A landscape with many valleys, sampled at points; each row gives a point and its height.
A ball rolls from a point to whichever of its 5 nearest points has the largest drop for the distance, and stops where none of them is lower. Distance is the straight distance between rows; heights are no part of it.
Q900: [-10,-29,10,-39,5,-18,-12,10,11,25,-4,-2,1,-7,10,1,-10,-5,33,-5,-7]  height 413
Q525: [22,26,-3,3,16,48,-3,2,-18,-42,-1,-8,-17,17,-25,-47,16,7,4,21,6]  height 394
Q181: [9,7,5,-5,17,3,-9,1,-1,18,5,-9,11,6,5,10,-4,-11,-4,3,-4]  height 325
Q196: [13,12,-5,-5,8,13,2,2,-14,-2,-2,-4,-1,13,-4,5,1,-9,-6,8,-2]  height 527
Q111: [1,-8,9,2,29,-7,-27,-4,15,41,5,-10,4,-8,7,7,-3,-7,17,3,1]  height 345
Q450: [-22,-1,2,-25,-41,-2,28,-5,9,-17,-6,5,5,6,-7,16,-14,14,-4,-7,-6]  height 632
Q952: [-4,15,-8,1,-16,12,13,4,4,-25,-8,-3,7,20,2,22,-2,0,-16,-3,8]  height 614
Q510: [10,-4,5,-19,17,-1,-10,6,-2,17,1,-6,5,6,7,3,-5,-14,6,4,-10]  height 304
Q665: [-2,-25,11,-31,24,-9,-29,21,24,30,5,-15,9,0,18,1,-6,-14,28,-4,-9]  height 346
Q885: [-1,2,4,14,2,-9,-4,-11,10,21,3,0,7,-5,7,15,-3,-2,-7,-5,8]  height 386
Q254: [-11,4,24,-40,-15,8,10,7,24,-3,5,-7,28,10,11,24,-24,3,2,-11,-18]  height 752
Q274: [-8,-13,0,22,-9,-21,-2,-18,6,24,-4,15,-6,-20,1,7,5,5,1,-2,9]  height 134
Q832: [-26,-16,14,-27,-34,-21,8,-13,30,19,4,6,7,-11,-1,9,-16,19,9,-8,-4]  height 99
Q690: [-6,1,-11,36,-14,-13,8,-10,-2,-2,0,10,-7,-16,-3,8,7,9,-15,-9,9]  height 317
Q866: [-3,-13,3,2,-4,-16,0,-12,-3,21,-7,15,-7,-13,0,5,3,-1,9,2,6]  height 442
Q982: [-2,5,-7,45,7,-6,6,-14,-16,-3,6,22,-16,-29,-11,-12,8,7,-8,-5,9]  height 482
Q657: [-11,-2,5,9,-18,-12,6,-10,19,11,-1,3,11,-3,8,23,-4,8,-12,-10,9]  height 547
Q839: [6,-7,2,-30,1,3,6,8,-16,-1,-10,4,-6,10,2,-1,-3,-9,8,4,-7]  height 654
Q16: [-8,6,-7,26,-14,-10,7,-8,5,0,-1,4,0,-6,4,16,2,5,-17,-11,9]  height 458
Q514: [-12,-7,-22,44,-32,-23,11,1,1,-38,0,8,-8,-17,1,4,16,22,-22,-18,9]  height 272
Q530: [-5,11,-7,35,-3,-7,3,-8,5,2,4,-5,3,-4,3,15,-1,4,-21,-12,11]  height 456
Q823: [6,-16,5,-12,31,-12,-26,8,5,36,3,-10,0,-7,8,-4,-3,-13,26,3,-1]  height 322
Q506: [12,0,1,-8,31,0,-19,3,-8,26,9,-12,2,-1,1,-11,-1,-14,11,8,-8]  height 296
Q883: [17,9,0,1,21,9,-4,-1,-27,7,5,3,-12,-2,-10,-20,4,-8,9,11,-4]  height 438
Q354: [5,26,-12,17,5,16,4,0,-7,-17,2,-10,3,17,-4,7,2,-3,-15,4,5]  height 620
Q499: [-11,-4,-18,56,-21,-25,7,1,1,-27,4,-1,-7,-20,2,5,13,19,-25,-18,11]  height 333
Q306: [-5,-11,18,-7,12,-10,-19,-5,31,35,2,-8,13,-8,15,19,-6,0,15,-4,1]  height 355
Q869: [-19,-27,20,-24,-5,-19,-14,-2,38,33,-1,-2,7,-15,12,11,-10,11,30,-4,-2]  height 313
Q932: [-2,15,7,-2,-5,8,5,2,16,-5,5,-7,24,15,14,30,-10,-3,-17,-8,-1]  height 685
Q626: [-5,-14,1,3,-16,-16,9,-12,-6,8,-11,26,-8,-15,-3,4,5,6,6,0,4]  height 433
Q268: [-6,10,-21,36,-21,1,13,9,-1,-54,-11,4,-14,2,-11,5,13,11,-13,-10,16]  height 182
Q887: [-14,-14,15,14,-4,-20,-11,-16,37,34,0,-1,10,-14,15,17,0,10,2,-5,10]  height 361
Q512: [-6,-3,-17,43,-12,-15,12,-8,-7,-23,0,22,-16,-24,-5,-2,15,14,-13,-8,10]  height 198
Q402: [20,11,1,-16,26,16,-18,11,-11,8,17,-26,11,17,1,-16,3,-17,-4,14,-16]  height 416
Q903: [-8,-3,4,-25,-19,1,18,-1,0,-6,-11,4,5,8,-3,15,-9,1,-1,-2,-5]  height 600
Q364: [-5,20,-18,32,-12,5,10,6,-3,-37,-5,-5,-5,7,-6,12,5,5,-16,-9,13]  height 194
Q787: [6,7,0,-17,3,10,3,3,-2,1,-2,-4,10,16,4,15,-6,-8,-7,1,-4]  height 423
Q453: [-7,-3,0,0,-15,-8,10,-8,6,5,-6,8,4,0,4,16,-4,0,-6,-3,4]  height 505
Q482: [10,35,-12,15,18,37,0,-3,-19,-21,12,-23,1,18,-18,-28,-1,-1,-7,18,-1]  height 476
Q337: [-16,-11,24,1,-11,-11,-9,-13,47,26,2,-4,19,-9,19,23,-8,12,4,-9,5]  height 399
Q114: [-15,-17,-13,38,-34,-31,8,-11,8,-9,0,15,-6,-21,6,0,12,21,-19,-12,7]  height 334
Q281: [6,17,-8,23,12,6,4,-9,-17,-2,0,8,-10,-9,-12,-8,2,-1,-6,5,5]  height 249
Q873: [4,19,-5,31,20,6,-4,-13,-14,15,11,-7,2,-9,-8,-6,-7,-4,-6,2,3]  height 307
Q977: [9,4,-3,18,19,5,6,-10,-24,-8,2,33,-23,-22,-15,-22,12,5,6,7,7]  height 385
Q578: [-6,-11,11,-47,-8,0,7,11,3,1,-6,-3,10,12,4,7,-15,-6,12,-5,-16]  height 417
Q989: [-6,-27,10,-42,4,-14,-3,17,-4,14,-10,0,-2,-1,7,-6,-9,-11,28,-5,-10]  height 693
Q416: [8,8,-7,17,3,7,9,-5,-19,-12,-5,16,-12,-5,-9,-5,8,1,-3,4,6]  height 195
Q577: [-17,-16,20,-27,-15,-14,1,-5,25,20,-1,1,14,-6,8,16,-15,6,12,-7,-6]  height 239
Q20: [15,16,0,-10,17,19,-8,8,-7,3,9,-19,15,18,2,2,0,-13,-10,10,-9]  height 526
Q706: [25,2,-1,-25,10,26,3,13,-27,-21,-10,3,-18,14,-10,-25,12,-5,8,12,-4]  height 656
Q96: [-14,-4,-16,23,-33,-15,19,-5,0,-26,-6,16,-9,-7,-1,10,7,13,-16,-9,8]  height 281
Q675: [15,-11,3,-39,18,5,-15,30,-8,7,8,-18,6,19,14,-18,2,-24,6,5,-21]  height 404
Q531: [4,4,2,1,8,-2,-3,-5,-2,15,-1,1,4,0,3,11,-3,-6,-2,-1,1]  height 350
Q803: [22,14,-1,-19,19,28,-11,14,-21,-10,14,-31,0,24,-8,-30,12,-15,-7,21,-18]  height 655
Q613: [-22,-19,-4,11,-42,-27,13,-16,15,2,-2,15,1,-13,4,4,2,19,-11,-9,4]  height 337
Q387: [7,14,-2,26,25,14,4,-11,-28,-5,10,16,-15,-20,-19,-30,2,4,5,9,3]  height 351
Q397: [10,-19,3,-29,19,-11,-13,15,-8,21,-4,-3,-4,4,7,-11,0,-16,22,3,-8]  height 390
Q515: [-20,-17,4,21,-29,-29,1,-18,30,21,1,4,7,-15,14,11,0,18,-11,-9,9]  height 258
Q824: [-3,24,-8,43,22,15,4,-15,-20,0,14,-1,-6,-17,-12,-26,-10,3,-4,6,3]  height 349
Q457: [-6,6,6,-28,-15,10,14,5,7,-14,-4,-2,17,18,5,20,-12,0,-7,-5,-8]  height 543
Q656: [7,20,-8,24,17,23,9,-4,-21,-29,1,17,-20,-11,-20,-28,9,7,-2,8,9]  height 231
Q302: [5,-20,4,-58,4,5,-7,35,-10,-3,0,-15,2,23,15,-20,-6,-23,10,-2,-21]  height 558
Q81: [-9,18,-18,46,-12,-4,8,3,-1,-32,3,-10,-1,-2,-2,13,3,9,-24,-16,15]  height 306
Q267: [18,24,-11,2,5,35,2,6,-13,-34,-6,-5,-13,24,-18,-15,9,0,-5,15,7]  height 256
Q71: [6,2,-7,7,-7,13,13,0,-16,-28,-13,25,-19,-4,-12,-4,11,7,0,4,7]  height 204
Q290: [-4,-20,9,-7,2,-18,-10,-9,14,33,-6,5,0,-12,8,10,-4,-1,18,-2,5]  height 377
Q956: [-3,-24,10,-41,15,-13,-16,21,11,23,0,-8,7,4,16,-1,-10,-18,27,-6,-11]  height 354
Q101: [19,9,-2,-2,19,19,3,2,-31,-11,1,9,-16,1,-12,-25,8,-2,5,12,-1]  height 499
Q715: [2,-3,17,-31,6,4,-7,9,22,11,3,-8,26,9,15,20,-14,-7,3,-4,-16]  height 370
Q104: [0,9,-15,12,-20,12,19,4,-7,-44,-15,16,-13,9,-11,3,9,7,-6,0,11]  height 172
Q18: [-20,-21,18,-46,-14,-16,1,4,20,18,-3,0,7,-8,3,7,-19,6,25,-9,-12]  height 88
Q870: [-24,-29,8,-11,-26,-29,-3,-20,26,32,-4,11,-2,-17,3,4,-3,20,19,-1,4]  height 201
Q185: [-7,-32,7,-24,17,-21,-20,9,9,34,-6,-2,-6,-10,10,-3,-2,-7,39,2,1]  height 455
Q886: [7,14,-10,17,-5,23,12,6,-9,-46,-15,15,-17,10,-19,-10,11,4,-5,5,14]  height 177
Q778: [17,29,-5,1,14,44,-7,0,-20,-23,14,-31,0,24,-18,-39,8,-2,-4,28,-9]  height 470
Q574: [2,-1,12,-11,6,0,-5,-2,16,17,4,-7,20,4,11,20,-8,-6,-2,-2,-4]  height 368
Q814: [4,-11,13,-33,14,-2,-14,12,12,17,2,-11,17,9,13,10,-8,-14,9,2,-13]  height 329
Q856: [16,-10,5,-44,19,10,-23,36,1,2,18,-28,18,27,15,-20,7,-28,-5,6,-27]  height 72
Q353: [9,28,-6,18,23,21,-3,-7,-20,1,13,-14,1,4,-11,-17,-6,-5,-6,13,-3]  height 371
Q604: [15,27,-8,10,18,34,0,-2,-22,-23,9,-12,-8,9,-19,-34,5,-1,-2,19,-1]  height 367
Q137: [-14,-5,-1,46,-10,-26,-4,-17,19,17,6,-4,2,-18,10,12,5,12,-20,-15,14]  height 491
Q400: [-12,0,-12,65,-7,-25,-1,-10,0,-5,10,-3,-7,-27,2,-1,9,16,-24,-17,11]  height 107
Q362: [16,3,8,-27,22,11,-15,17,-1,10,13,-21,19,18,12,-1,-2,-20,-5,8,-19]  height 95
Q122: [8,7,1,15,30,-2,-14,-12,-13,29,8,-6,-3,-13,-6,-13,-6,-7,9,7,1]  height 343
Q208: [-28,-21,13,-7,-36,-25,4,-18,33,24,3,7,8,-14,6,9,-9,20,4,-7,2]  height 168
Q996: [7,-3,2,-8,7,-4,-1,-1,-9,12,-4,5,-3,2,-1,2,0,-9,6,4,-1]  height 366
Q584: [5,17,-13,24,-3,14,10,0,-10,-32,-7,7,-13,4,-12,-2,7,5,-10,-1,12]  height 100
Q872: [-2,31,-20,33,-7,17,4,11,2,-47,-2,-15,-2,20,-10,7,2,4,-18,-3,17]  height 234
Q153: [-1,13,-17,38,-6,2,11,-1,-9,-30,-3,12,-13,-7,-11,0,8,7,-13,-6,12]  height 122
Q673: [5,-2,-1,-26,-12,11,15,4,-16,-17,-17,12,-8,14,-5,3,1,0,4,4,-2]  height 673
Q83: [5,-15,4,-27,2,-6,2,4,-13,9,-9,10,-5,2,2,-2,-2,-11,16,3,-5]  height 603
Q374: [20,9,-4,-22,9,25,-2,13,-16,-16,-2,-15,1,27,-3,-9,7,-13,-5,14,-9]  height 652
Q141: [28,11,-5,-20,9,34,0,13,-25,-26,-9,-4,-14,21,-12,-28,14,-4,3,16,-2]  height 497
Q835: [8,19,-5,-6,0,21,4,5,0,-16,0,-12,12,26,0,14,1,-6,-16,4,-3]  height 549
Q670: [5,-19,2,0,8,-17,-4,-8,-14,20,-6,23,-15,-20,-4,-8,8,-1,20,5,5]  height 804
Q847: [-12,4,3,-3,-25,-5,17,-3,13,-7,-3,1,11,6,6,25,-7,7,-14,-8,3]  height 626
Q528: [2,-11,15,-44,8,-1,-10,18,11,10,1,-10,17,10,14,7,-13,-15,9,-5,-18]  height 348
Q592: [10,24,-11,26,8,28,5,2,-16,-40,-5,10,-18,3,-19,-21,9,6,-5,7,12]  height 191
Q871: [-16,-20,11,-22,-18,-21,3,-8,15,21,-7,7,3,-10,2,10,-8,6,16,-4,-3]  height 252
Q688: [-16,-17,-6,37,-28,-31,2,-18,17,12,-1,9,-1,-19,9,4,9,15,-15,-10,11]  height 364
Q819: [11,5,-4,12,13,3,3,-8,-23,5,1,17,-13,-10,-10,-11,7,-2,4,6,4]  height 318
Q435: [-5,-6,-13,27,-20,-10,15,-10,-8,-17,-6,27,-14,-18,-4,0,14,9,-9,-5,9]  height 230
Q471: [-19,-9,22,-27,-22,-10,7,-6,32,12,4,-2,19,-4,7,21,-18,10,5,-12,-6]  height 330
Q812: [13,-3,6,-24,28,2,-23,17,-1,19,11,-18,10,14,9,-9,-2,-21,7,6,-15]  height 280

Two balls start at each pair of points below. Name the first point that both come to, or write never.
Q306 / Q185 => Q506
Q457 / Q374 => never
Q578 / Q83 => Q510

Write out the way that a ball takes from each point below.
Q665 => Q823, Q506, Q812, Q362
Q16 => Q690, Q512, Q153, Q584
Q530 => Q690, Q512, Q153, Q584
